Points on a hilly landscape, in no order, each with its height.
From any point a climber steps to the highest of the 2 points nearest to it. It stops when none of these is higher. Distance is the straight distance between rows; heights are no part of it.
Dumi: [  9.4  -1.2  30.3  16.3 -14.3   9.1   7.3  -5.7  -7.3 -21.8 -19.2 -39.8
 -24.4 -13.4  15.6  15.7   0.7  -5.0 -16.2 -23.9  21.8  -8.7 -28.3 -30.9
  12.5 -12.8]  (h 5.50)
Kolu: [-14.1  14.2 -39.9 -16.7   2.4 -19.6  -2.9 -16.0 -17.8  13.4 -18.8 -15.4
  15.6 -24.1  -9.2  12.4  16.8  -0.7  -7.6  47.8 -12.0 -22.0  17.4   4.9
  39.3  15.2]  (h 4.54)
Zaf: [  5.3 -42.6  -5.2 -21.5  31.5  -0.3  21.2   3.4   9.4   8.9  17.9   0.0
 -13.8  23.9 -10.4   4.9 -20.8  12.1 -15.8 -28.0  -8.6 -34.4  -1.1 -43.5
  -9.8  12.2]  (h 5.74)
dif: [-23.9  34.4   2.3 -26.1 -43.1 -41.8  13.9  23.1 -11.8  22.5  18.8  19.1
  10.4 -30.7  -3.5  29.5  36.0 -10.3  39.3  35.7 -23.2  13.2  34.0  19.1
  -4.9   6.5]  (h 3.47)
vuvar: [ 14.7   2.4  40.7  56.7 -11.7  53.3 -10.4   4.5  14.5 -61.2 -26.8  -9.6
  19.2  24.3 -10.1 -22.6  -8.3  -4.1  -8.2 -26.5  35.3   1.5 -50.1 -41.2
   3.3 -15.7]  (h 1.77)
pof: [ 16.0 -15.8 -39.3  -8.5   9.4   3.8 -15.4  24.7  21.5 -22.8  42.3 -15.4
  19.2   5.2 -13.0 -35.5  27.5  27.4 -38.9 -32.8  -9.9   7.7  -1.7  48.1
 -17.8  16.0]  (h 6.07)
Reli: [ 36.8 -57.4  26.0  18.3  18.9  11.8  14.1  -6.0  18.6 -21.0  -1.1  -9.4
   8.8  20.7  27.1 -24.3 -22.2  21.2 -32.3 -37.1 -12.2 -20.0 -14.2 -25.7
  -6.5 -34.8]  (h 4.73)
tutig: [  4.0  -2.0  56.0   9.4  -9.0 -27.2   0.3  -1.9 -21.2  38.1  27.5 -13.1
 -38.3 -33.5  11.6  -7.6  -3.5  -1.3   5.0  14.6 -22.6  16.8   8.1   2.1
 -33.2 -30.2]  (h 5.80)
Duban: [ 33.4 -36.7  11.7   3.9 -16.0   0.3  -3.1 -16.9  26.5   8.9  -6.7  10.3
 -10.7  21.6 -13.4   1.7   2.3   4.2 -34.8  18.4 -16.7 -17.0   8.4  22.7
   3.8 -15.7]  (h 6.32)
movo: [ 48.0 -33.8   9.7   8.5 -47.2   4.2  -4.2 -15.3   4.8  12.2 -23.0  39.0
  -2.5  -7.8   3.1   4.7  -2.9   3.4 -36.7  18.3 -30.5 -21.4   6.1  -5.1
   7.4 -24.4]  (h 7.07)
Nepu: [-32.9  46.8 -14.4  18.2   9.5   1.1   6.3  30.9 -35.1  17.9  14.1 -25.9
 -10.4 -44.1  49.4  10.7  -1.8  19.9  14.7  13.3   7.8   4.6  20.9  18.2
  24.8  23.9]  (h 5.92)
Gem: [  6.4  29.4  21.8  20.8  -5.1  -5.3  22.7   2.8 -22.1  -9.1  -4.0 -46.3
 -36.0 -37.5  26.5   7.5  -4.7   4.1  -7.7  -0.4  17.4  -8.7 -15.6 -16.3
  -1.2   1.2]  (h 5.91)
vudi: [ -4.7   1.3   7.3 -31.2   3.8 -42.4  27.8  -3.8  30.0  -6.0  33.9  30.6
   1.3  26.5 -60.3  -1.3  30.7   1.6  32.5  46.2 -12.0  -1.1  15.1 -15.6
 -55.0   4.4]  (h 1.25)
fefut: [ -3.4  32.5  31.9  47.3 -32.9  41.5 -21.6   8.0   9.9  -0.9 -31.4   0.7
 -13.1 -12.3  37.7  16.1 -13.3 -10.8   0.2 -15.8  21.0   5.2 -22.5 -17.2
  34.3   1.5]  (h 3.59)
Vama: [ -1.0   5.8 -11.8  13.5 -15.7 -34.1 -14.8   1.4  13.4  -2.1 -14.3  -5.0
  31.5   9.0  12.6  24.2   8.1 -13.8  -2.7  34.0 -11.5   1.1  20.2  56.3
  37.0  -6.2]  (h 0.44)
Sebo: [-18.5  48.1  12.3   9.6   8.8 -14.6  14.2  12.8 -47.3  24.1  16.8 -46.9
 -24.7 -45.0  22.2  -1.1  -4.6   0.1   7.6   4.6   9.3   4.8  17.2 -13.4
  -1.4  13.2]  (h 6.59)
nog: [-16.4  22.7  10.2 -12.0 -15.6 -45.5   3.0   6.4  13.9  32.0   5.0  13.3
   2.4 -12.9  -1.6  22.3   6.8 -21.9  38.9  30.8 -11.3   7.0  19.5  33.0
  -2.1  -1.2]  (h 3.05)
Mubon: [ 13.2 -27.7  -2.9  16.1   8.7  33.9  21.7  21.3  19.8 -41.1  17.5 -32.6
  14.6   4.7   2.7 -33.3  -5.3  36.1 -23.1 -73.0   5.4 -11.4 -15.8 -12.8
 -23.2  -4.0]  (h 1.62)
makuf: [ -7.2  -2.1  40.7  14.2  -7.8  39.8 -22.2   4.4  10.1 -39.0 -13.5  -4.0
  -3.2  24.2  -7.3  -8.4   0.4 -13.4  -1.3 -46.0  39.2   6.1 -58.4 -33.8
   8.6  -1.3]  (h 1.85)
masi: [ 15.4 -45.4 -35.4 -24.2  24.3  -0.7   3.6 -11.1  -3.8 -18.2  28.0 -13.4
  35.4  21.1 -28.3 -22.8  -9.8  -0.1 -26.1 -47.5 -26.1 -13.1  14.0  -7.2
   0.7   7.1]  (h 4.97)
Zuzal: [ 10.8 -32.2  31.5  -1.6   9.5 -29.7   9.2   2.2  32.9   7.9  29.0  13.7
 -20.6  20.0 -16.2 -16.6   1.0   5.8 -19.7  25.4  -3.4 -26.3  15.3  17.1
 -16.8  -5.6]  (h 5.66)
tupub: [ -4.2  38.6  -2.5  20.0 -30.0  36.6 -10.4  28.8 -25.6  -6.4 -12.2 -16.5
   6.7 -29.2  69.6  22.0   0.0  21.6   3.7   7.6  27.3  22.5 -41.0  -7.4
  29.8  27.4]  (h 6.22)
reviv: [ -1.8  28.3  15.1  13.6 -25.2 -16.4 -13.0  22.1  -0.1  20.8 -22.9   6.2
  -5.9  -9.7  56.8   2.4   8.5  17.1   5.5  35.2  31.0  26.2  -0.1  56.1
  10.6 -19.2]  (h 5.36)
lita: [-35.4  45.7  -7.2 -19.4  13.9 -38.9   6.0  -5.8  -1.6  48.5   4.1   1.1
  -1.9   9.8   4.6  14.5 -13.0 -16.5  28.3  34.3  -3.2  21.9  29.0  26.3
  -2.6   8.5]  (h 2.77)
Bup: [-33.0  16.8  -5.4  -7.1  -7.4 -23.3 -20.1   9.4 -12.3  44.0  -7.9  -6.9
  -3.7 -16.6  43.9  11.8   3.3  24.4  29.2  54.4  11.8  30.9  -5.7  40.4
   6.9  -8.1]  (h 4.96)
lufu: [ 38.9 -52.0 -14.9  18.5   1.6  36.5 -16.9  -8.8   7.5 -21.9  13.1 -15.0
  22.0  26.7  -9.0 -42.2  -7.5  19.0 -26.8 -46.0 -22.0  15.0   1.1  28.7
 -12.4 -15.7]  (h 5.45)
zupot: [-24.1  39.0  25.2  30.0 -23.4  42.7 -32.0  -8.0 -23.6  30.0  -2.9  31.5
 -36.8 -35.9  29.5  21.2 -10.7 -20.8  19.6   6.3 -17.2  43.1 -15.4  -9.0
  -0.2  -7.5]  (h 3.57)
ritev: [ -7.2  20.6  44.1  38.6 -19.2  36.6 -26.1  -2.3  -8.9  16.3 -16.2  36.5
 -49.6 -20.3  13.1  14.4 -14.9 -20.6   5.8 -10.6   6.0  13.9 -19.5 -31.7
  -6.5 -12.3]  (h 3.86)
Taso: [-35.7  25.2 -38.1 -21.9 -26.0   4.6  -1.0  -1.0 -25.2  15.1  -2.9  10.5
   8.7 -53.2   3.4  22.2  18.5  14.9  29.7  39.4 -27.8 -13.4  10.2  -3.9
  26.6  26.3]  (h 3.87)
Gub: [-24.8  -8.2  37.0  17.3   9.6   7.2  -9.0  -7.6 -22.5  16.1  -1.3 -17.8
 -49.0 -17.7  -4.0   2.7 -27.9   3.3  24.8 -15.7   5.2  -8.0  -4.5 -18.9
 -24.8  -9.5]  (h 4.33)
Kosed: [-51.8  52.1  23.4  20.7  -5.8  16.5 -17.6  10.7 -16.5  10.6 -16.4 -23.0
   2.8  15.6  34.4   3.6 -42.6  14.3  38.7  17.9  48.8  26.7 -37.0 -38.0
   6.0  23.9]  (h 5.72)
gup: [-36.7  -5.5  33.5   2.2  30.9  17.1  -1.0  -0.9 -19.1  -1.2  16.0 -23.8
 -29.7  -4.4 -20.9 -24.3 -27.8   8.4  27.4 -42.7  26.7 -10.5 -12.4 -49.9
 -30.4   2.4]  (h 4.05)
mepi: [ 38.7 -62.9  11.3   0.9   9.0 -16.4   1.8   6.3  47.9 -31.3  26.1  58.6
  23.1  33.7 -18.8 -17.0  27.3   3.8 -20.7  12.3 -33.6  -1.5   2.0  19.2
 -30.8 -32.1]  (h 4.67)
Razu: [-49.6  16.6 -36.6  -4.5  35.8  -3.1  -5.5   4.4 -11.6   2.2 -36.6  -3.8
  26.1  35.9  34.7  16.9 -40.3  15.4   1.7  -3.0  48.3   8.9  -6.5 -38.0
  38.5  18.4]  (h 3.61)
sifa: [ -9.7 -34.4   8.9  -5.8   5.6  39.2 -16.2   3.8  15.8 -30.6   6.8  10.8
 -12.7  11.3  -7.9  -2.0  -0.6   0.3  -5.9 -72.6   7.6  -9.9 -35.7 -19.9
  -2.2   1.7]  (h 1.98)
tuk: [ 45.0  -0.6  19.4   2.4 -36.8 -10.0   8.2  16.5   0.3  36.6   2.2  59.8
 -24.5 -47.1  13.4  12.6  40.6  -8.9  -2.0  27.9 -32.8  16.3  10.4  -6.5
 -17.5 -41.1]  (h 7.23)
zolo: [ -3.9   1.3  -0.6 -21.1  14.9 -22.8   4.5  -1.1  41.0 -20.9  34.0  33.2
  -5.8  32.8 -38.1   3.1  29.1 -18.2  16.9  38.3   5.4  14.3  -5.4  37.0
 -42.1  13.2]  (h 0.99)
pomef: [ 13.8 -27.4 -17.7 -26.9  47.9 -16.4  32.0   9.2  12.2   2.7  29.1  -3.5
  13.4  20.8 -13.8 -23.0 -10.3   1.8 -29.3 -47.3  -7.6 -31.6  26.9 -27.4
  -3.5  15.5]  (h 5.34)
bitol: [ -6.3 -18.5 -45.5 -26.0  30.0  -4.4 -19.8  21.1  19.9 -12.8  37.3  -9.0
  38.6  27.8 -43.2 -37.0  45.4   3.1 -25.5  -9.8   1.6   1.2  29.7  37.1
  -0.2  22.5]  (h 6.74)
tun: [ 13.9  -0.2  -6.9 -23.3  -1.3 -36.2   1.4 -11.7  27.6 -11.9  -5.6  13.8
   7.9  21.9 -21.0  15.6  26.0 -18.0   8.7  43.7   4.8   9.6 -15.0  41.8
 -12.4  -5.9]  (h 0.83)
bapa: [-36.7  32.5 -19.7 -13.8   0.0  -6.4   9.4 -26.1  10.4  18.0 -17.0   8.3
 -13.4  12.2  21.8  29.7 -17.1  -5.7   5.0  27.4  -4.0  14.7  -0.4  23.6
  19.5   5.3]  (h 2.96)
zuvi: [ -9.3  -0.5  -5.1   6.0  17.6  -0.1  12.7   9.7  -4.2 -17.1 -28.9 -52.3
  16.0  11.3 -13.6 -28.4  -8.4  17.0  -0.1 -28.6  43.9 -33.1  21.3   2.3
   9.7  -3.6]  (h 5.05)
Rov: [  5.3  -0.6 -30.2   2.4  31.1  -4.6   9.4 -18.3   3.1 -17.5 -10.6 -11.4
  11.6  21.2 -10.2  19.7 -33.8 -22.6  -5.8 -27.5  -4.5 -17.9   5.4   3.1
  19.3  17.7]  (h 4.32)
peliv: [ 24.2  21.3  -7.0 -14.1 -34.0  34.2   8.7  26.0  -9.2  21.4  22.1  35.8
  -4.3 -49.0  41.5  11.9  33.2   2.5  15.5   6.3 -25.4  24.4   2.9  42.8
   9.5   5.6]  (h 4.88)
Mul: [-21.3   5.3   6.5  -0.8  25.0 -10.5   5.9   4.8  -9.5   5.7 -12.3 -32.2
 -26.7  -3.0 -12.0 -12.2 -11.6  13.2  13.6 -11.5  35.9 -27.0  15.0   7.1
  -7.0   1.3]  (h 4.69)
nuv: [ -1.8  -6.3   6.1 -18.4 -11.4  -3.6  20.1 -18.6   2.5   3.0 -11.0  39.4
 -43.7   2.7 -18.5  25.0  -3.1 -11.0  13.1  -5.5 -17.5   2.2  -3.9   5.9
 -33.0 -14.4]  (h 7.21)
vuf: [ -9.0  26.6  36.1   3.9   7.4 -39.5   5.1   7.7 -37.2  38.0  32.8 -44.4
 -29.1 -26.4   0.9   0.9   4.7 -10.6   7.3  14.3  -5.3  17.7  26.5   0.5
 -21.9 -10.5]  (h 5.95)
tofo: [-31.9 -12.2   1.2 -39.1  26.7  -7.7   3.7 -14.1 -21.3  34.3  -0.8  12.1
 -18.4 -12.1 -38.6 -11.5 -13.6 -14.1  19.5 -15.1   0.7 -21.2  17.9 -58.4
 -11.7   8.0]  (h 2.64)
Delaf: [ 19.7 -53.3  -7.8 -20.2  18.5 -31.8  14.1  16.0  50.0 -25.2  46.5  50.1
  32.1  17.5 -22.7 -16.8  18.5  19.6   0.7   3.8 -39.1 -15.9  -2.7   9.6
 -40.0  -2.2]  (h 4.26)
kul: [ 10.4 -21.8 -42.0  -8.7  28.2   4.0   1.8 -39.5 -14.5 -23.4   4.8 -13.2
  43.3  27.6 -34.1  -7.6 -26.0 -28.2  -9.8 -30.1 -35.9  -3.7  14.1 -13.8
  18.5   7.2]  (h 4.63)
pero: [-42.8  57.0   1.0  25.0  16.3  11.5  15.2   6.3 -12.6  21.7 -19.9 -54.7
  -2.0   0.2  38.0   8.4 -31.5  18.0  34.2  14.6  41.1  20.2  -9.9 -30.5
   1.8  12.0]  (h 5.30)
timib: [  0.3 -17.1  50.6  31.2   9.3  34.7 -14.3  -1.9   1.7   6.0  -9.5  22.8
 -51.5  -7.6   4.3  -2.6 -19.2  -1.9  12.4 -26.1  10.1   4.9 -32.1 -41.4
 -25.7 -27.2]  (h 4.08)
Fakeb: [ 10.7 -15.7 -24.1 -50.8  31.7 -29.5  28.3  -1.3  32.6  -3.2  45.0  11.6
  12.5  30.0 -45.5 -19.3  33.7  -3.3 -22.6  11.5 -10.6  -9.1  12.8  -3.5
 -21.6  14.0]  (h 1.91)
gevip: [ -1.5   4.7 -32.5  -7.2 -15.5   1.2 -14.7 -37.7 -34.1  -9.3 -20.7 -24.6
  24.8  -4.3   0.2  13.9 -13.6 -15.0 -23.7  21.0 -14.4 -11.2   0.0  -5.0
  43.5  15.3]  (h 4.21)
sim: [-28.8 -20.9  -7.8 -28.4   1.7  30.0 -13.3 -13.2   9.9 -13.8   0.7  27.1
 -15.6  14.8 -33.4  17.3  -7.5 -10.2  17.4 -31.0  -0.2 -12.4 -33.9 -30.1
  -2.8  20.9]  (h 2.18)
Guva: [ -3.7  -2.7 -38.0 -26.8 -20.4   1.7  16.0 -40.7  13.3 -30.7 -30.3  31.2
  17.8  17.0 -36.7  16.9  -4.6   6.5  12.8   7.2 -25.2 -14.5  -0.8  12.2
  -3.7   2.8]  (h 5.41)
beru: [-13.9   9.9 -28.3  -5.9  29.7   5.6   0.7  -6.0   3.1 -30.5 -23.9 -12.8
  19.7  25.6  16.9   9.1 -33.8  -7.1   9.9 -42.5  25.2   1.0 -19.9  11.6
  14.3   9.5]  (h 4.09)
vul: [-10.5  27.0 -17.9 -17.9  -8.4 -35.0   9.1  37.1 -15.1  26.8  23.4   0.4
  21.8 -40.5   2.2  12.5  46.3 -13.8   7.1  31.5 -12.4  -9.7  48.0  13.0
  31.4  25.0]  (h 2.97)
miv: [ 64.9 -47.3  -6.5  39.7  14.2  33.5 -10.8 -22.3   5.8  -7.4  -5.7  16.2
  12.3  34.2  -5.2 -34.1  -7.3  -7.0 -35.0 -25.9 -28.2  26.4  10.6   9.2
  -7.4 -52.7]  (h 5.19)
supi: [ 47.6 -57.6   3.5  19.1  16.8   4.4   0.1 -11.5  19.0 -30.1  19.9  33.8
  14.6  39.8 -12.2 -24.7  23.4  -4.5 -45.8  -2.1 -41.0  16.1   7.7  23.4
 -16.8 -50.7]  (h 4.95)
vebes: [ 36.3  -9.2  49.4  39.6 -17.2  11.6  18.3   7.0   2.7  -4.0 -20.9 -10.0
 -27.5 -28.0  34.9  -4.0  -1.8   8.5 -22.5 -20.0  17.7  -9.7 -15.2 -39.2
  -4.6 -42.6]  (h 5.18)
Mavom: [-15.9  -5.8 -26.3 -33.8  28.4 -21.9  -9.3  -4.0  20.7   3.6  -2.8 -12.2
  32.6  32.7 -32.8 -25.9  23.1  -7.3  -7.8  13.5  19.5  -7.7  30.1  34.8
  22.8   4.1]  (h 5.88)
rele: [ -1.5  11.0 -13.2 -17.1 -27.0 -24.2  29.1 -29.0   4.3 -15.2 -25.0  32.8
  -8.0 -15.3 -27.9  26.0   5.5   3.6  26.2  26.3 -29.4 -16.7   1.7   3.0
 -16.6  -6.2]  (h 6.18)
femi: [-18.1 -12.2 -55.6 -39.1   5.5  21.9  -3.7 -23.9   9.9 -21.0 -11.5  18.4
  21.4  25.7 -28.1  -4.3  -5.6   8.9  -1.6 -16.4  -9.7  -7.6  -4.1  27.1
  -0.5  14.9]  (h 4.84)
Pateg: [ -2.5 -10.5 -30.3   9.9   0.5 -24.0 -16.7 -27.3 -18.2  -3.7  -8.9 -35.1
  46.8  46.0  -9.7   6.2   0.3 -17.5  -6.3  32.4 -20.6  21.2  32.8  40.3
  36.6  -8.6]  (h 0.52)
pakov: [-35.0  30.8 -17.8  -2.1   5.3   0.8 -26.6   1.0 -22.2   4.5 -31.5  -9.5
  17.1   4.1  21.3  12.4 -30.4  -6.6   7.0   4.5  35.9 -13.6 -14.0 -34.7
  44.6  37.2]  (h 3.35)
vad: [ 25.1 -29.1 -25.9  -4.4   6.7 -16.3  -6.9 -28.6   4.3 -22.9  18.8 -18.6
  49.1  54.9 -37.9  -9.3  13.0 -27.9  -5.3  15.6 -28.5  30.6  19.3  44.7
   2.7  -8.8]  (h 0.61)
mevuv: [ 32.2 -25.2  30.6  -5.3 -18.1 -44.7  23.7   1.5   8.4  -5.3   4.8  41.7
 -26.4 -14.6   1.1  18.6  34.9 -12.5 -16.6  33.7 -28.7  -4.1  -0.4  -0.9
 -22.1 -37.9]  (h 6.02)
Tez: [-22.3  25.4  16.9  31.2 -14.4  20.4 -26.2  -1.2   0.5 -22.9 -24.3 -25.6
  23.1  14.2  13.8   3.2 -31.8  -5.2   2.9  -9.9  34.8 -12.5 -28.8 -27.1
  42.3  23.3]  (h 3.36)
doved: [-37.1  18.8 -24.3 -11.9  31.1 -20.6   7.2  -1.3  -7.6  -6.6 -35.4 -17.0
  10.3  17.8  47.7  13.6 -37.8  21.0  19.9  -5.0  49.5  15.9 -23.0  -5.7
  12.0  -2.9]  (h 3.82)
biki: [-17.0  53.5  20.4  26.0 -29.4  48.3  -9.7  28.8 -47.4   5.0   3.2 -21.8
  -8.5 -39.8  65.2   4.6  -9.8  21.6  29.0   3.5  24.3  48.4 -34.8 -15.3
  -8.9  14.6]  (h 6.73)
fona: [ 54.1   2.6  13.7  49.5 -31.6  28.6 -20.7  -7.7 -27.2 -22.4 -23.4   4.1
   8.2 -33.0  32.9  -1.2 -11.0 -15.6 -37.8 -11.4 -12.3   0.8 -11.5 -19.5
  29.3 -18.3]  (h 4.72)
Dus: [ -9.1 -17.5   5.5   5.1  20.3  25.3  22.4  30.9  25.5  -6.8  29.5 -25.7
 -14.9  -6.3   1.1 -33.4  -3.6  41.6   4.6 -67.2  14.0 -11.8  -9.4 -12.0
 -38.3   2.7]  (h 1.51)
viz: [-12.2  57.4  39.7  38.1 -32.2  31.5 -17.0  15.1 -33.5   0.4 -14.1  -8.3
 -19.0 -13.5  38.3   6.5 -28.3   1.0  26.2   9.7  33.4  36.0 -44.4 -30.9
 -15.0  16.8]  (h 6.26)
pivap: [ 61.1 -32.8  23.9  39.6 -11.1  10.1  -3.5 -10.8 -13.0 -23.3 -30.3  -0.5
   1.5   0.1  21.5 -14.3 -14.2  -0.5 -43.0 -21.1  -0.7  -7.8  -6.1 -23.6
   2.1 -46.8]  (h 4.94)
lezal: [-31.6  18.2  -3.3 -25.1  -1.3 -11.6  -9.0 -22.9 -23.5  33.2  -7.5   5.1
 -14.9 -30.3  -9.5   0.2 -30.6 -14.0  26.5  12.1   1.9 -14.9   4.6 -18.7
   2.5  16.3]  (h 2.95)
Bafaf: [-31.7  24.4  -5.2 -13.5 -26.8  -2.8  -6.0 -11.6 -25.2  30.9   3.2  17.0
  -9.0 -59.6   5.7  14.4 -12.4  -3.6  40.0  24.2 -32.8   1.2   6.7   3.2
  -1.0  14.1]  (h 3.34)
lorim: [ 27.5 -13.3  -7.4  -9.8 -19.2 -35.4  -0.4 -17.3  19.9 -33.8   1.8  -2.5
  44.4  36.3 -35.7  23.7  34.6 -30.6  -4.6  43.7 -17.7  16.9   6.8  29.6
   2.5 -10.5]  (h 0.71)
zulo: [ 25.1 -13.5  48.9  18.5  11.8 -21.8  -0.1  14.7  38.7  12.0  17.3  -1.5
 -28.2  19.1  -5.1 -14.3   7.1   1.1  -1.6  13.7  21.7   0.5   3.1  30.8
 -26.6 -15.8]  (h 5.23)
nenuk: [-25.2  13.2 -30.7 -26.8  33.9 -23.3  -2.7 -12.4   2.6  27.5 -26.5 -21.4
  15.0   4.1 -12.4  -2.7  22.4  -8.7  -3.1  34.3  14.9  -7.2  22.8   9.0
  40.2  -0.5]  (h 5.10)
nurab: [  7.2 -19.3   2.2  27.1   3.3  29.9  -5.0 -16.2  -5.8 -37.8 -19.5 -49.1
  17.9  22.1 -10.0 -19.2 -27.3   9.9 -14.6 -33.0  19.8 -17.4  -7.0 -12.5
  13.5  -0.5]  (h 5.42)
ziz: [ 25.2  -5.9  -2.4  34.6 -18.0  22.3 -21.6 -33.9 -18.8 -22.7 -20.1  -8.9
   6.6  -5.2   9.2  12.3 -23.7 -20.3 -31.0   2.0 -21.1  -2.2 -14.5  -2.4
  32.5  -2.6]  (h 4.51)
nuzi: [-40.4  48.2   0.5  15.1  -9.9  20.4  -9.8 -16.2  -7.6  22.3  -5.1   3.3
 -27.5 -16.8  49.7  22.6 -23.5   2.1   5.7  23.3  -1.0  24.4 -13.8   5.8
  21.4  15.4]  (h 3.23)
bibik: [-33.7 -16.0 -24.1 -28.8  18.7  14.0  -8.9  -3.5  -5.0  10.9 -18.8  10.0
  -5.7   8.9 -41.8  17.6  -4.8 -11.6  23.1 -25.5   6.8 -28.6   2.2 -41.2
  12.1  23.0]  (h 2.40)
fonof: [ -9.5 -12.6 -17.0  -0.3  58.1  -0.3  14.3  40.9  19.3   4.1  26.6 -28.9
  -5.0   2.0 -23.4 -26.8  19.3  23.1   6.2 -50.9  17.6 -15.2  21.4   6.2
 -18.5   9.3]  (h 1.38)
sulos: [  3.4  28.3  -4.8  -5.7 -52.8  -9.7   9.1  18.0  -1.9   9.3  -0.2  53.5
   3.6 -47.7  13.1  22.9  36.2   3.4  33.3  35.0 -36.1  14.0  17.1  39.1
  -6.4  -4.0]  (h 4.10)
Kozi: [  2.5  32.0  -2.3 -20.7  17.2 -55.4   4.4  33.8 -26.4  43.4   5.8  -4.5
   8.6 -21.9 -14.9   2.9  42.3 -27.2   8.2  44.3  16.4  -1.4  43.0 -10.5
   6.6  20.1]  (h 2.66)
Mev: [  1.9  -7.5   2.4 -29.4  53.4 -32.2   0.8  22.5  24.0   3.7  43.5  -5.0
   2.3  27.1 -43.2 -36.3  38.0 -11.0 -12.8  17.9  34.8  -7.7  25.0   1.1
 -19.4  17.0]  (h 2.17)
nem: [ 20.7  -4.4  35.2  -3.8 -34.4 -18.4   7.4   7.7 -12.6  43.1  30.0  22.9
 -26.4 -49.1  13.7  10.8  19.5  -5.5  11.4  24.3 -44.7  22.0   7.8   1.2
 -25.5 -22.5]  (h 6.62)
bodeg: [ 14.8  19.7  -7.8   4.9 -32.0  47.6  -4.9  24.8 -22.1   0.9   9.0  -3.9
  -4.3 -43.3  52.7  17.8  13.9  11.7  -6.2  -8.6  -4.3   6.4  -8.0  21.3
  33.1  27.1]  (h 5.65)
Kase: [  2.7  -1.4   8.6 -25.9  30.7 -47.2  -3.8  21.4  10.2  21.0  13.9   4.2
   7.7  17.7 -45.6 -14.3  37.5 -27.2  -2.6  43.2  33.4 -17.3  41.7 -12.5
  -2.9  20.4]  (h 2.38)
sanag: [ 44.4   4.6   3.3  15.0 -47.6  13.1 -13.2  10.6 -10.4  18.7 -21.4  32.8
 -18.2 -40.0  27.1   8.5   1.5   2.6 -23.1   9.4  -5.9 -10.1   1.6  17.3
   9.5  -4.4]  (h 6.21)
dobe: [ -9.5  10.8 -26.5 -51.7  16.6 -21.7  45.9 -18.7  17.1  10.4   7.6  18.8
  -0.1  20.7 -55.8   2.4  22.0  -0.8  13.6  10.5 -16.6  -9.0  25.5 -23.8
 -24.5  10.7]  (h 1.59)
ludok: [ 15.2 -18.3  15.3  41.4  -7.6  71.1   1.0  14.2  29.0 -54.7   1.9 -12.9
  25.0  17.6  -7.9 -39.1  -7.6  23.3 -17.5 -60.0  18.6   1.7 -40.3 -35.7
 -15.5  -0.1]  (h 1.71)
lik: [ 12.7 -39.0  -3.7 -23.2   6.8   2.0  26.9  -2.4  17.2  -5.6  11.5  41.4
 -27.3  20.2 -13.8  15.5  -9.7  10.4  -4.8 -22.6 -24.1 -16.2  -6.1  -4.9
 -36.1  -2.1]  (h 6.39)
zame: [ 31.4 -44.7  -5.7  17.2   1.1  20.0 -12.8 -26.2   2.2  -9.3  -5.4 -33.3
  12.0  34.6 -16.6 -16.1 -24.2  12.1 -24.6 -14.3 -12.9  -7.8   2.2  16.3
   7.9  -7.7]  (h 5.75)
mase: [ 20.4  10.7   2.2  14.6 -42.6  -1.4 -15.8  11.6 -12.1   5.0 -40.2  -0.8
   0.2 -15.4  40.3  14.6 -12.7   8.7  -6.3   2.5  19.4  -3.3   0.3  35.7
  21.3  -3.7]  (h 5.71)
seg: [ -1.0 -15.5 -48.7 -43.3   6.6  14.5   0.7   0.1  26.3  -7.3  24.2  15.6
   5.1   0.5 -22.2 -18.2  15.1  17.8 -12.9 -33.1 -18.1  -1.4 -12.4  28.0
 -21.5  19.2]  (h 5.35)

Call two points neighbours if one is among the 2 nearest of the other. Go from one point of each pair to the other, from neighbour to neighbour, staying as high as possible. Name the lowest point that can't be avoided.
bitol, tuk -> gevip
biki, Sebo -> doved
tuk, Sebo -> tutig
nuv, bitol -> femi

Where does a climber stop that starts at each point below?
Mubon -> bitol
bapa -> Gub
Razu -> nuv
tun -> biki
Delaf -> zame
bibik -> bitol
Kozi -> biki
